Points, in no order, along strands that fork, close into loops and pass close to each other.
In the rows, zero is written as 128.
Two points are linked if the straight distance between their rows is under 156. Some points are linked to none.
lib: [127 157 164 142 182 123 105 149 126 164 176  84 161 138 136 158  85 132
 122 107 125 101 127 113 101  81 114 153 154 162 122 160 137 172  47  90
 134 148 134 131 120 134 177 189 133 123 137]
Kul: [153 125 102 185 159  87 140 106 127  87 146 158  89 109 107  91 136 127
 121 123 118 129 100 159 137 173 100  53 132  92 132 120  79 101 104 127
  83 121 108 145 108 140 158  73 123 147 132]
zutar: [106 125 162 138 129 203 169 125 163 121 149 203 179 137 130 153 131  72
 124 118 158  96 175 119 138 105 122 173 114 121 144 134 112 116 142 155
  59  81 186 128 173 141 128 207 141 102 146]
tobas: [157 145  76 130 178 110 149 108 124  88 129 159  93 164 141 129 178 106
 136  79 128 103  84 138  93 154 125 109 127  99 154 115 110 111 122 125
  99  82 130 104  99 156 149 144 135 142 147]
tet: [144 125  44  96 104 131 131 109  79  83 116 130  73 119  89  95 122  91
 167 144 138 100 112 175  51 137 108 106 136 114 152  96 112  88 169 157
 135 100 122  85 133 126 142 135 160 126 137]
fol: [149 134 118 127 141 122 160 142 202 148 155  68 120 176 121 136 151 145
 118 131  89 171 142  96 159 121 134 142 116 135  77 126 162 166 153 114
 170  88 153 120  86 122 123 129  75 151  60]
raz: [105 109 152  72 138  88  45 142  72 102  54 102 182  95 141 140 123 170
 107 202 129 111  95 124  84 105 140 107 158 157 127 127 161 177  69 104
 198 186 121 158 143 146  93 111 207 160 126]
zezip: [139 161 112 107 174 155 180 152 227 125 143 176  96 155 118 139 157  98
 137 102 127 159 151  96 127 152 141 131  93 127 119 117 134 142 156 141
 121  72 174 114 171 123 125 145  98 131 114]
sofo: [151 116 120 124 138 118  70 130 119 123 106  44 136 152 122 168 138 139
 131 131 105 160  96  74  92 109  98 126 143 137 135  81 183 186 145  94
 181 135 130 142 104 153 150 174 109 151  91]
mada: [137 100 113  81 112  96  85  97  82  80  76 114 122 102 119 110 175 175
 127 169 136 155  83 123  79 145 116  87 169 116 142  82 155 123 162 135
 175 134 120 130  97 147 122 104 171 171  99]
Sule: [132 159 155 131 170 176 153 127 125 121 161 124 150 146 168 130 154 131
 136  78 119 109 140 116 127 125 129 187  96 115 109 143 121 133 121 100
 137 127 165 114 140 138 106 154 154 120 113]
Gaf: [112 136 153 141 135  65  76 172  75 132  95  62 172  89 137 155 100 178
 127 169 130 112 146 142 141 112 130 138 141 168 120 129 158 175  95 109
 189 171  74 158 111 135 103  84 169 176 153]
fuve: [132 125 113  74  91 107  59 123  86 110  73 145 110 110  90  99 151 177
 128 182 161 145  97 112  65 137 124  68 157 117 166 110 158 101 153 159
 167 132 128 152 139 121 140 128 178 160 127]
letag: [ 76 116 183 123 207 140 141 136 169 153 128 158 152 109 164 115 141 166
  69 123 171 106 133 109 142 109 128 144 118 125 136 176 114 153  91  93
  72 153 153 125 147 149 126 167 166  81 103]
Vufin: [129 117  45 127 118 111 163 148 195 115 121 171  74 154 106 124 143  87
 136 149 144 153 131 100 126 146 121  85  83 102 133 136 112 127 158 130
  71  67 138  96 135 138 179  80  85 116 114]
Mefet: [111 120 143 131  98 121 109  95 123 114 140 139 142 106 134  80  71 162
 146 162 109 158 143 165 130 131 144 127 140 151 124 103 165 150 125 168
 194 178 152  88 108 104  94 115 126 110 152]
Sozek: [127 140  83 133  94 140 173 132 143  88 173 173  90 143  96 130  89  72
 149 130 126  97 173 167 132 108  90 134 112 126 113 103 118 157 144 167
 142  46 141 109 133  96 155 144 113 100 153]
Sasi: [108 124 145 127 162  82  83  91 102 143 119  38 191 123 156 151  82 167
 124 171  96 161 129 120 163  98 130 120 130 164 108 120 154 219 105 113
 228 189 124 170  96 155 137 113  99 138 101]
Defen: [106 110 137 111  78  94 110 102  93 111 129 148 124  98 126  81  98 172
 134 192 126 174 100 151 124 145 129  80 148 142 144  90 175 131 125 169
 171 148 144  77 123 112 123 117 127 118 102]
retib: [120 102 137 113 105  76 140 139 207 190 132 137 112 126 105 124 165 100
 106 149 130 172 122  79 159 121 148  59 129 131 112 137 139 145 125 127
  78 112 118 115 127 140 152 112  74 127 129]
Bogi: [141 102  87 107 104  79  96  95  76  87  92  86  84  89 117 111 172 184
 119 176 135 172  61 142 108 172 108  73 176  92 138  90 149  87 163 142
 148 130 101 149  72 142 142  95 163 147 117]
pas: [125 122  78 107  56 121 136 136 157 159 150 130 106 153 105 134 121  91
 160 152 101 144 111 111  98  98 139  87  85 127 102 136 151 138 137 133
 112 108 144  69 102 132 164 153  77 110 125]
Kolik: [125 121 158 119  84  92  61 146  59 132  66 117 116  94 111 154 142 178
 109 195 137 115 106 122  97 159 116  83 140 142 154  84 161 123 111 113
 167 182  66 179 104 137 127  97 167 163 147]
libak: [150 134  66 156 122 126 154 126 165 106 144 172  67 127  92 100 103  67
 144 137 131 147 124 136 122 185  94  41  87  76 142 137  94 114 161 117
  72  90 123 110 139 140 176  88  87 115 128]
kalep: [124 151 190 132 144 162 112 117  93 137 103  80 162 137 189 140 129 150
 129  86  89 113 139 127 146 120 152 192 127 131 106 158 106 137 126  73
 178 209 143 148 134 142  88 132 112  90 123]
bivut: [109 112 160  97 148  79  73 132  71  99 103  99 151  99 143 122 124 160
 119 166 137 103  76 145  69  99 101 116 143 136 127 127 151 189  64  89
 142 191 131 128 134 173 117 142 179 146 123]
Zuto: [111 134 162  97 153 181 141 162 222 150  86 153 171 148 107 130 158 112
  78 110 135 192 145  76 160 130 161 110 128 132 136 116 136 116 115 124
  88 107 140 151 188 110 111 155 105 145 109]
Gur: [107 121 171 118 112  94  54 140  78 139  68  95 153 113 124 168 136 155
 130 189 111 128 105  90 107 150 127  97 152 172 143  86 156 152 139  96
 194 192  66 168  93 137 156 126 149 154 139]
Moko: [108 124 103  82 107 187 142 162 207 124 104 181 131 124  81 129 102  58
 126 108 166 171 146  93 137 116 147 133 105 104 139 139 117 110 180 152
  67  93 169 134 217 101 140 124  91  98 159]
gik: [173 166  93 106 176 157 141 105 121  86 124 134 104 153 153 139 168 109
 146  76 130  97  95 138  81 136 130 159 118 109 141 106 112  93 149 115
 112  89 152  84 125 138 116 171 153 130 146]
Robar: [110 172 180 115 166 201 159 138 209 139 177 146 165 133 130 156  82 112
 111 111 131 138 158 110 141 135 146 173 127 136 125 122 119 140 108 159
 113 139 208 145 167 108 113 179 113 109 141]
rolor: [113  91 177  78 121  89  72  89  56 111  73 107 132  96 151  97 115 171
 132 164 125  99 128 169 111 127 122 182 163 135 100 127 151 138 114  95
 145 217 137 123 160 140  87  75 212 146 122]
Sama: [167 122 122 131 132 119 101  62  54  84 117 137  98  93 127  84 125 146
 131 139 120  88 123 206 117 167  91 173 162 106 113 118 105  69 135 105
 104 145 137 149 139 128  94  77 195 143 142]
Dasuv: [156 127  87 127  92 186 148 158 145 176 120 123 125 198 113 136 152  87
 138  88 108 150 120  91 105  76 141 159 100 141 117 171 122  84 140 151
 104  89 130 133 116 128 114 157  94 108 117]
resu: [150 143 122 136 131 179 180 154 176 131 131 134 116 137 135 122 170 132
 131  85  97 130 110 128 127 151 160 163 117 124 115 131 119 112 178 149
 150 108 131 113 116 140  64 125  86 123  87]
rud: [141 114 147 136  76 163 142 138 101 189 105 118 160 150 121 138 150  99
 138  78 109 130 135 115 176 108 144 173 117 124 115 171 110  75 172 127
 133 120  85 167 119 109  89 120 117 130 136]
bor: [140 151 126 123 165 155 155 148 196 162 156  90 116 195 101 131 138 127
 122  89 102 170 162  79 146 102 140 143 113 134 101 133 152 143 112 123
 144  84 141 142 125 100 137 157  73 157  79]
suluf: [135 160  86 118 106 161 142 149 165 169 133 133 116 229 102 141 119  69
 127 100 123 169 145  95  83  83 148 141  78 159 114 157 129 120 120 170
  63  62 161 139 163  94 147 184  86 108 124]
Rik: [144 145 135 124 164  99  74 121 105 114 121  49 135 140 142 179 161 124
 142 114 105 115  86  89  79 111 130 138 137 149 145 100 139 180 114  75
 145 156 113 140 111 161 156 170 141 151 111]
Ver: [ 88 124 112 116 122 186 150 153 166 155 111 190 158 181  86 141 122  47
 119 126 164 160 166  95  95  84 146 111 109 143 163 131 113  89 118 159
  25  92 117 127 191 116 152 182 123  94 154]
laked: [123 147 129 113 199  77 127 126 136 101 173 137 138 141 138 152 148 127
 137 123 136 113 106 110  96 125 117 103 121 133 135  98 154 197  68 123
 131 126 154  98 139 163 147 163 149 131  98]
Zit: [141 108 134 143  93  81 109 117  30 151 129  96 100 107 136 121 113 185
 145 149 163 138 120 170 184 181 136 139 169 148  99 130 161 126 124 144
 123 174  69 133  94 115 132  90 119 126 154]
Rebiv: [133 103 149 140  96 182 139 108 102 139 121 155 138 129 172 117 172 105
 142  65 110 105  98 147 121 143 170 169 125 116 141 153 111  84 158 145
 113 172 120 122 138 144  91 147  80 103 137]
Dake: [114  86 162  76 116  95  36 117  52 125  48 119 162 100 139 108 115 177
 125 198 148 130 118 148 108 140 149 121 171 155 133 134 153 151 100 129
 178 213 129 151 145 138  99  87 203 159 118]
vese: [ 92 116 147 122 202 137 154 140 162 139 151 161 152 155 156 144 158 136
 104 114 170 107 126  97 124 107 135 112 127 113 159 160 111 161  81 101
  58 119 143 111 150 156 149 167 167 112 118]
Dut: [126 130 114  75  73 123  64 129 106 149  79  88 117 118 117 135 151 179
 106 204 115 169 110  83 124 124 116 109 150 143 128  98 168 127 194 118
 238 146 122 146  73  99 121 139 152 143 109]
kos: [139 119  77 134  61 127 146 119 122 120 159 144  70  92 127 105  81 112
 150 201 139 137 104 172 150 163  95 104 108 105 108 118 137  80 175 148
 110 106 154  70  81 111 145  90 101  99  84]
ner: [120 161 107  75 106 180 141 161 214 138  79 182 149 152  74 144 140  86
  97 111 165 209 141  72 125 115 153 107  95 116 117 120 140  85 149 136
  72 103 151 142 204 109 113 158 100 120 141]
Nupu: [142 161 157 126 166 133  73 142 116 108  84  52 124 132 140 173 144 114
 114 135  99 106 129  91  87 129 113 156 122 148 155 115 131 151 122  42
 161 174 107 138  98 146 141 144 156 156 123]
Mupul: [109 136 128 123 188  93 143 144 172 130 166 159 122 135 122 131 147 118
 120 100 131 121 140 105 129 131 134  88 130 142 160 128 119 172  95 124
 105 104 114 115 146 129 160 150 137 145 136]
Vidod: [106  93 185 154 139 179 159 127 181 150 111 171 184 123 171 115 162 160
  96 116 141 123 174 147 182 147 162 166 118 123 125 138  91  98 154 137
 116 150 150 148 164 139  85 123 133 130 129]
Nup: [111 169 168 122 226  94 128 117 179 115 166 107 160 121 167 146  89 163
 121 120 126 138 151 107 142 114 133 158 104 164 126 136 144 209  62 115
 152 149 167 126 151 131 113 146 144 132  89]
kir: [ 94 148 191 125 140 197 164 112 187 145 178 172 163 119 146 154  81 102
 113 119 145 101 171  96 140 128 103 167 119 124 122 146 114 141 125 144
  75 119 209 149 154 134 115 213 139  84 153]
beto: [139 144 148 141 169 142 104 125 116 169 153  52 145 152 100 151  70 120
 145  84  91 123 138 110 129  86 137 149 153 143 136 148 160 166  71 102
 166 148 133 150 108 108 171 167  98 134 140]
sero: [ 96 156 167 114 158 111 119 111 110  94 172 133 125 123 134 117  49 112
 133 137 140  95 129 148  85 107  95 176 138 153 103 113 149 183  51 124
 134 147 196  93 138 134  93 154 189 104 144]
zas: [118 117 132 126 161  68 105 132 103 133 112  31 167 127 165 157 144 169
 133 145 107 136 151  91 166 119 145 124 138 153  91 120 135 195 149 121
 201 158  85 159  85 134 120  88 104 152 110]
zum: [125  95 135 158 101 208 167 148 127 131 136 174 190 151 142 142 167  93
 140  84 131 110 119 151 132  99 142 166  99 115 130 160  95  57 190 177
 107  99 141 147 136 147  69 169 126 138 120]
muze: [101 103 111 119 159 166 151 133 156 155  94 198 168 177 115 116 168  87
 118 113 153 152 130 121 108 104 141  96 114 120 172 136  93  85 121 150
  30  95 127 119 168 143 157 163 138 119 131]
kabu: [164 123  64 127  92 106 184 121 158 122 161 147  86  99 122 115 117 122
 127 186 123 166 117 156 156 164 101 126 102 100  95 132 118  91 171 136
 127  68 126  67  93 126 126  66 102 109  89]
loza: [139 102  91 163 123 125 169  94 118 160 121 156  80 133 133  94 158 106
 135 107 112 169  82 139 175 159 139  95 140  90 141 156  90  46 150 145
  59 112 103 157 110 155 165  84 106 120 115]
Rovir: [134 121  79  91  76 125  88 108  55  92 104 122  90  99  72  77 122 144
 152 161 149 143  99 169  56 150 100  65 158 111 168 103 124  76 171 167
 149 127 131 125 155 125 143 133 160 144 113]
sutez: [131 113 115 174  70  95 157 153 114 126 172 132  91 106  73  97  87 115
 156 135 137 106 135 175 132 139  97  58 121 110 135 136 112 125 118 154
  98 112 100 110 125 118 172 110 101 117 157]
vud: [140 142 164 103 115 147 116 117  97 119  94 100 129 123 194 123 141 173
 131 103  98 105 141 150 143 157 148 199 130 135  89 122 123 125 160  82
 186 219 115 141 136 128  52 108 118 116 120]
fuzu: [146 133 112 159 147  94 127 155 100 116 130 118 107 115 115 134 152 143
 129  82 142  78 126 141 127 123  99 119 138  98 137 130 101  97 109 104
 111  87  70 164 112 123 148 114 172 167 186]
pifib: [112 160 159 127 147 143 140 111 108 105 189 141 126 114 146 137  75 114
 139 122 138  81 130 134  85  90  98 168 149 141 113 148 131 166  73 112
 102 124 165  90 136 133 121 193 160  84 164]
dovo: [121 152 105 130 180 160 156 118 180 102 126 212 114 128 102 132 129  61
 133 114 183 122 154 136 148 149 129 108 110  99 158 126  86 119 148 140
  88  78 153 117 199 135 162 120 121 110 158]
gef: [131 119  79 132  35 106 103 162  70 122 120  97  99 105 108 150 141 169
 120 207 140 118  94 118 110 129 107  50 132  93  97 110 154  95 130 129
 148  97 116 112  73 126 169 135 139 147 135]
nog: [158 128 150 125  95 144 112 109  93 122 114 116 133  88 137 116 122 120
 147 120 108  88 142 146 127 128 132 188 142 144 134 107 145 100 158 117
 163 152  97 113 114  89  96 131 145 128 168]
kufo: [112 148 158 106 209  89 109 106 133 100 151  84 149 117 182 158 118 145
 134 134 118 110 115 118 123 115 117 140 117 146 107 134 139 212  70 101
 144 160 153 124 121 165 111 147 156 143  76]
vazuz: [108 148 164 115 139 207 129 170 196 192  89 134 161 189 102 130 114 102
  70 117 123 209 163  88 143 104 159 118 139 135 139 131 143 102  88 133
  96 132 141 158 166 103 110 167  80 126 110]
sota: [114  84 145 137  94  73  94 129  98 103 137 155 149  89 123 114  97 187
 120 184 133 144  69 144 106 133 131  52 154 128 139 105 172 173  84 165
 164 164 126 119 130 132 146 123 127 114 112]
gor: [ 95 101 137 126  98  79 135 138 216 182 157  94 122 128 104 141 132 136
 116 184 106 168 127  82 172 108 148  71 120 128 102 108 173 173 121 127
 128 132 148 113  92 125 154 119  69 136 109]
Vomi: [150 144 120 127 118 144 157 138 152 149 144  96 109 136 141 133 134 141
 135 111  88 151 139 126 149 132 133 151 114 138  91 124 140 151 164 122
 198 122 124 115  93 100  80 119 101 131 105]
vazag: [141 129 116 148 157 160 187 137 205 104 131 183 113 139 124 125 167 131
 132  98 134 127 134 134 160 145 140 142  92 108 134 135  97 104 159 139
 124  79 156  99 140 134  98 113 118 135 103]
Lov: [ 78 140 182 103 224 164 134 138 198 170 141 121 164 117 167 149 110 148
  68 123 155 150 145  78 155 112 137 142 138 138 128 181 127 161  88  86
  98 180 183 137 163 136 138 173 135 109  98]
mipam: [153  96 133 182  96  84 119  98  42 142 151 144 114 103 144 109 106 175
 148 137 147 125 118 172 159 188 122 143 172 134 105 142 115 106 110 123
  99 191  81 147 129 129 142  67 132 111 150]
kef: [165 130 116 159 144 128 144  72  92  79 136 159 108 102 145  98 137 143
 127 106 113 107 139 188 161 163 125 182 144 104 122 123  99  68 166 139
 135 107 112 138 126 118  89  69 161 119 124]
tif: [141 107 145 182 118  97 121 106  86 134 165 146 124  96 112  91 106 160
 126 129 128  94 127 179 130 148 101 123 168 125 129 145 104 115  83 110
  91 148  98 123 141 128 142  91 134 117 150]
gerul: [107 115  92 139  77 123 149 168 149 134 170 140  98 149  79 113  81  81
 156 128 137 108 142 144 110 113 114  66 108 112 152 137 112 147 111 152
  69  98 103 108 155 110 193 142  73  82 174]
pulo: [142 104  73 123  97  98 125  90  67 111 114 111  59 103 116 111 147 132
 131 154 121 145  64 159 127 189 120  93 165 105 141  99 131  70 161 122
 116 126 102 129  71 147 155 101 133 138 122]
nif: [143 152 126 103 149 117 108 108 114  85  57 101 102 102 162 143 163 150
 121 132 100 102 140 135 119 146 144 171 119 146 136 102 112 105 153  71
 169 162  83 142  92 131  92  80 194 164 135]
kazod: [133 175 101 118 177 157 189 144 192  87 144 220  88 150 108 157 116  63
 144 113 168 127 161 124 134 149 131 139  91 109 128 109 112 150 147 155
 104  71 176 106 185 115 156 150 108 110 143]
rito: [151 115 124 137  79 168 124 104  99 133 125 118 110 104 155 125 146  99
 149  81 102  93 117 154 124 151 140 192 134 133 130 123 127  63 191 139
 153 143 116 120 131 108  75 136 102 101 157]
Guv: [148 109  62 127  58 129 144 106  76 131 135 114  67 102 129 118 126 104
 158 147 136 134  95 168 129 173 106 105 140 113 116 130 139  63 176 135
 125 120  96  99  85 109 140 103 110 103 129]
zug: [102 117 174 117 156 198 159 147 196 140 101 173 180 117 127 119 144 117
  83 114 164 144 166 112 179 127 154 140 130 129 149 126 105 101 140 126
  91 134 147 138 189 104 104 144 131 127 128]
penim: [141 123  62 121  71 150 153 114  87  52 158 148  93 125  97 125  80  55
 166 120 130  83 138 183  78 133  84 132 123 111 152 110 104 123 171 159
 125  72 120 108 140 107 142 150 121 107 147]
nazol: [121 137 136  80  92 133  93 116  87 150  60  80 128 103 128 125 137 187
 132 170 104 165 134 123 122 155 140 140 149 157 106  98 171 113 196 123
 228 172 131 131  97 106  92 123 127 158 110]
Dos: [119 113 140 150 131 187 193 119 131 109 139 197 160 147 140 163 143  73
 136 109 161  84 150 157 142 113 116 154  90 109 140 134  93  84 175 164
  65  83 188 134 162 166  98 176 142 122 120]
zaro: [110 108 167 144 143  89 162 109 147 161 142 132 130 101 148 117 142 167
 121 121 124 138 165 134 193 149 162 147 122 145 121 139 128 135 139 143
 132 159 106 121 123 106 114  73 103 127 126]
rim: [117 151 181 122 128 139  55 123  94 133  56  77 132 124 138 174 118 133
 117 173  92 114 132 105  93 147 116 140 140 171 157 102 149 141 141  62
 194 216 109 166 106 143 158 128 136 139 118]
Pamus: [150 108  45 125  70 167 175 142 149 141 100 164 104 182 113 138 142  57
 142  93 125 154  98 102  90  98 147 143  62 109 130 149 100  68 169 163
  65  61 134 119 134 143 101 127  93  97 111]
vadod: [135 130 115  99 107 113  42 136 119 114  90  64 137 125 108 153 143 156
 111 190 105 155  84  75  81 109 118 103 143 134 126  80 188 161 161 106
 206 113 129 150  93 127 150 162 146 159  92]
keb: [108 113 159 161 159  65 141 156 152 137 159 138 157  81 111 119  97 176
 115 152 159 102 153 171 141  97 113 104 142 140 137 153 133 177  50 142
 123 144 110 128 158 124 125  92 137 143 154]
lom: [158 132 121 113 142  93  88 105  85  87  85 111  94 102 136 116 145 149
 121 143 133 100 117 177 110 168 114 162 151 126 143 110 111  83 115  92
 143 168 103 149 115 133 117  65 207 180 150]
nev: [130  99 177 161 135 128 167 115 133 148 127 171 137 116 181 120 156 175
 119 107 141 134 153 146 198 186 165 151 126 112 123 151  94  97 166 145
 113 178 123 144 147 121  87  69 105 110 128]
rugu: [115  96 160 149 129 167 133 109 171 139 126 192 166  90 111  83 108  66
 110 118 170 119 151 140 153 146 116 116 141  97 173 164  89  83 146 131
  34 135 138 142 193 127 165 116 105  95 143]
kup: [130 110  99 159  44  78 138 156  90 119 155  99 102  88  91 124 114 173
 144 173 150 123 108 147 132 134 110  55 120 104 110 123 147 118 113 142
 117 109 112 104  94 120 169 105 104 133 120]
tiz: [117 116 137 143 117  84  91 142 109 131 157 113 165 115 106 132 103 172
 124 155 112 134  82 107 101  99 127  80 134 151 125 106 179 202  72 155
 193 144 122 137 103 145 153 162 118 140 131]
kop: [120 156 177 140 197 135 144 129 176 151 148  98 156 150 171 139  89 168
 112 103  99 159 176 112 162 127 156 146 121 163 129 144 131 188  95 118
 172 172 162 144 137 115 106 117  99 133  92]
tazad: [123 126 163 171 130  89 139 145 100 103 179 152 138  92 123 112  91 152
 114 127 162  61 130 189  98 102  85 120 155 117 120 160 105 142  49 113
 102 137 120 122 155 137 134 116 145 112 169]
Zike: [122 104 132 165 152  40 143 119 121 142 137 114 117 109 162 113 141 188
 113 159 140 148 144 146 187 166 142 105 139 142 125 121 119 160 119 151
 130 139  87 133 102 110 121  38 126 156 109]
gov: [127 167 169 136 175 162 131 124 125 137 179 106 132 141 162 157 105 120
 129  81 126 100 131 103 108  94 117 167 131 127 111 155 133 154  75  95
 118 131 173 127 145 127 132 193 154 109 136]
nek: [166 113  75 122 165  74 130 109 123  66 127 132 107 117 135 126 170 147
 142 103 120 119 102 145 102 141 105 117 153 107 132  84 124 119 131 107
 149  97 106 115  86 152 128 108 160 165 122]
Bega: [130 112 129 129 123  68 114 143 116 139 140  80 136 120 118 136 147 155
 134 143 112 135 110 112 158 110 135  95 141 145 108 103 160 180 121 137
 181 120 100 139  74 139 135 120 112 167 113]
zon: [142  88 136 162 103 148 156 103 114 151 120 172 118 120 152 113 164 120
 148  79 122 132  87 150 144 158 155 143 119  92 141 147 108  32 149 146
  72 135 115 139 136 147 130 105  98  94 130]
zemur: [109 123 145 120 164  87  62 100  87 105 100  73 202 131 159 145  76 171
 115 173  97 165 112 118 121 112 143 118 150 168 121 113 169 201  73 130
 226 186 152 168 112 147 108 129 147 152  90]
kina: [134 114 158 166  92 215 150 141 120 176 133 128 185 154 146 152 149  94
 137  76 114 125 152 124 150  87 146 199 113 131 128 164 102  81 162 137
 125 114 127 163 141 127  81 168 108 133 125]
tema: [105 100 114 121 122 119 161 131 151 166 101 171 126 165 132  93 182  88
 104 104 131 153 125 102 140 111 157  74 134 112 177 151 114  84 120 135
  45 108  93 133 145 135 153 124  98 124 127]
zupu: [140 165 179 145 128 214 134 130 133 113 138  96 159 157 178 129 119 148
 128  68 110 111 139 120 148 129 148 194 125 122 102 163 106 140 132 114
 166 168 170 153 154 148  82 172 115 113 111]
peti: [148 129  65 111  48 137 107 164 111 143 120  86  88 156  84 142 141  85
 139 129 109 111  98 104  75  98 131 116 105 135 111 128 147 114 167 130
 123 102 116  74  91 113 172 161  98 123 160]
sofuf: [114 165 156 141 155 115 112 117  98  90 134  86 142 113 185 106 118 164
 120 114 129  94 170 132 144 100 118 213 110 139 109 148 106 153 109  90
 162 150 133 120 137 127  63 102 186 126 138]
lub: [138 122 122 117  79  76 124 111  63 160 115  81  92 117 138 134 145 155
 152 138 145 142 114 129 196 165 138 128 154 127  95 132 145 113 159 103
 151 144  70 120  56 123 133  89 104 132 146]
puzar: [115 133 139 157 146  60 119 164 100 119 146 108 165 100 120 119  91 182
 123 144 126 110 137 169 127  96 129 123 132 151 116 121 154 197  60 133
 181 151 113 131 123 130  99  82 166 167 156]
dad: [141 118 127 103  99 133  91 113  81 128  88  94 104  95 118 117 140 143
 146 154 115 125 122 138 101 154 134 145 138 145 129 104 150  96 181 122
 174 172 102 104  84  89 100 135 134 152 147]
vab: [129 144 144 146 147  95  98 156 105 130 138  89 145 102 135 137 139 152
 116 104 128  62 158 121 146 107 115 153 135 131 124 148 109 133  96  92
 142 129  64 150 109 120 141 114 165 153 162]
Pezas: [136 155 141 125 150 160 127 138 143 167 145  52 136 198  96 135  76 121
 131 106 107 152 167 108 158  95 137 149 128 137 123 156 154 146  74 123
 174 122 151 163  97 101 153 150  72 153 112]
Bokin: [149 167 146 111 148 191 155 107 112 102 152 165 121 163 170 152 146 107
 140  70 133  82 106 132  97 122 124 183  96 100 125 130 107 120 142 115
 101 108 173 104 144 140  85 182 148  96 123]
Kole: [107 124 154 124 152  97 109  97 133 111 128 125 177 114 151 111  88 171
 130 148  97 160 129 135 126 127 154 137 136 172 119 107 163 183  81 159
 207 186 150 117  96 105  99 115 133 133 106]
Bize: [135 119 116 130  94 121 132 136 104 180 114  95 112 133 145 137 172 129
 141 108 114 122 117 102 178 128 152 150 136 129 109 157 131  93 156 108
 133 127  64 129  72 107 121 113  92 144 151]
reme: [155 110 120 168 137  58 150 107 116 111 150 115 102 102 131 103 149 166
 129 136 133 135 105 156 175 184 112  85 153 117 126 116 103 123 118 145
 102 123  85 147  83 156 156  65 108 147 118]
Madot: [146 123  42 121 113 135 183 134 178 131 118 186  86 163 121 123 150  63
 141 120 140 159 108 109 102 118 133 108  86 100 129 151  97  85 172 136
  63  51 148  96 128 159 131 105  97  99 101]
Viki: [107  96 122 127 120  69 130 155 149 192 170  78 134 132 107 150 140 163
 109 162 107 136 133 107 174  82 134  62 131 125 107 117 164 175  99 133
 143 114 100 135  87 125 149 143  86 155 111]
Roran: [139 146 124 152 145 111 147 121 168  80 184 186 111 119 110 107  99 113
 135 112 135 108 171 167 160 143 105 141 114 135 132 105 108 149 130 156
 137  77 139 110 149 102 126 109 128 121 142]
Rolu: [114 141 165 101 155  99  79 112  90 108 129 109 146 103 132  98  80 154
 130 172 132 116 106 166  70  98 119 146 148 151 113 119 173 182  46 123
 159 178 163 105 142 145  89 140 205 137 127]
bala: [167 179 105 122 178 182 140 138 124 143 163 114 130 204 121 182 133  85
 142  67 122 138 150  95 109 118 121 175 118 133 117 138 120 134 111 142
 116  61 153 135 151 105 159 196 148 138 129]
zepip: [155 134 133 173 131 116 159  93 141  92 165 180  97 102 126  92 115 131
 130 116 124 128 162 189 164 161 112 150 126 126 123 114  93 109 160 158
 144  94 127 100 132 107  87  56 144 126 130]
Tok: [133 131  92 101  58 144  98 143 104 148 110  98 109 122  92 120 113 116
 134 145 106 122 109 131  91 107 119 118 141 148 120  91 170  99 166 125
 174 129 107  84  88  85 135 154 113 131 145]
Lekuf: [122 125  77 154  91 141 166 158 120 116 159 173 115 162 103 137  90  42
 153 107 152  91 147 139 101 110 105  96 109 124 160 147  84 150 107 161
  59  59 119 117 171 126 187 153  88  87 173]
nezag: [116 159 146 138 160 103  80 130  97 114 109  68 167 111 176 139 116 144
 125 134 122  95 167 127 149 111 128 182 133 159 116 143 130 156 106  79
 176 178 100 144 122 123 119  77 182 137 132]
deni: [122 145 151 120  95 210 133 154 181 189  98 136 146 198 108 115 130 107
 114  85 101 189 143  89 133  85 140 143 107 138 120 167 122  94 119 160
 108 122 132 159 148 131  89 164  60 126  93]
vimez: [154 144  99  90 165 106 126 117 122  96  91  94 110 125 155 140 185 143
 122 112  96 130 112 117  99 146 130 138 133 125 134  96 131 130 161  93
 164 120  99 127  72 131 119  90 167 169 108]
Fibul: [125 112  66 139  98 167 174 140 122  98 142 202 128 168 108 153 117  28
 144 102 145  97 148 129 135  98 117 132  93 116 159 129  92 119 165 184
  63  35 139 129 164 127 154 158 104  75 143]
Neto: [ 97 114 176 153 140 141 119 105 108 123 150 136 165 112 191  99 123 168
  97 113 149  81 167 130 162  89 126 211 119 115 104 163 101 130 128  86
 123 132 130 136 136 144  95 108 195 106 136]
boka: [109 128 125 145 179 114 153 149 184 103 152 200 106 127  86 116 141  95
 125 111 160 105 140 125 138 137 123  83 119 102 156 132  88 123 108 115
  64  90 127 119 179 138 181 111 128 128 146]
vig: [126 124 134 138 102 145 135 141 116 155 153 141 144 130 131 121 128  96
 140  96 120  92 137 132 125 100 124 147 147 136 148 144 121 129 110 135
  96 110 108 112 147 117 143 148 118  92 162]
kov: [123 105 127 113 113 191 140 140 177 130  93 185 163  93  92  93  99  72
 138 123 170 144 145 125 149 139 144 109 117  90 161 153  82  77 184 160
  50 119 155 142 212 117 140 107 102  95 148]
lotig: [123  87 124 138 110  85 140 137 169 169 128 144  90 122 115 114 177 126
 122 131 136 138 108  99 168 132 138  45 145 107 158 131 118 117 109 134
  64 118  89 131 117 139 168  99  78 125 141]
gofe: [110 157 186 147 180 167 133 138 220 156 148 128 159 134 132 123  98 156
 106 105 129 137 184 112 163 126 163 156 135 154 122 136 116 169 123 145
 150 177 184 132 144 110 105 136 113 109 137]
sulo: [130 131 117 134  46 102  79 171  71 122  79  98 103  81  91 165 150 167
 118 190 144 117  91 106  97 137 109  63 131 119 129  98 171 111 125 128
 153 134  80 134  84 125 153 129 158 161 167]
resot: [118 177 120 125 152 191 172 144 159 159 181 157 118 218 109 173 111  60
 150  97 129 147 166 102 101 125 134 148  97 155 120 131 123 149 116 174
  75  76 178 148 180 109 163 201 117 111 138]
letib: [151 121  71 175 127 129 157  88 124 110 143 164  76 131 105  98 122  81
 145 114 128 140 100 170 140 170 101  76 104  83 140 145  71  67 157 137
  79  81 119 138 111 139 181  87 115 111 120]

A piece is all that can be reached along the links. How many separate loops has the piece of each point below (a circle has one, a figure eight two, a Y none), and how many tips (points with one link)?
nazol | loops 1, tips 4
gor | loops 1, tips 1
fol | loops 0, tips 6

How many points has the smallest loop of links through each point below? Write 0 if it is on no loop.
zug | 16
tif | 0
zemur | 9
sofo | 0
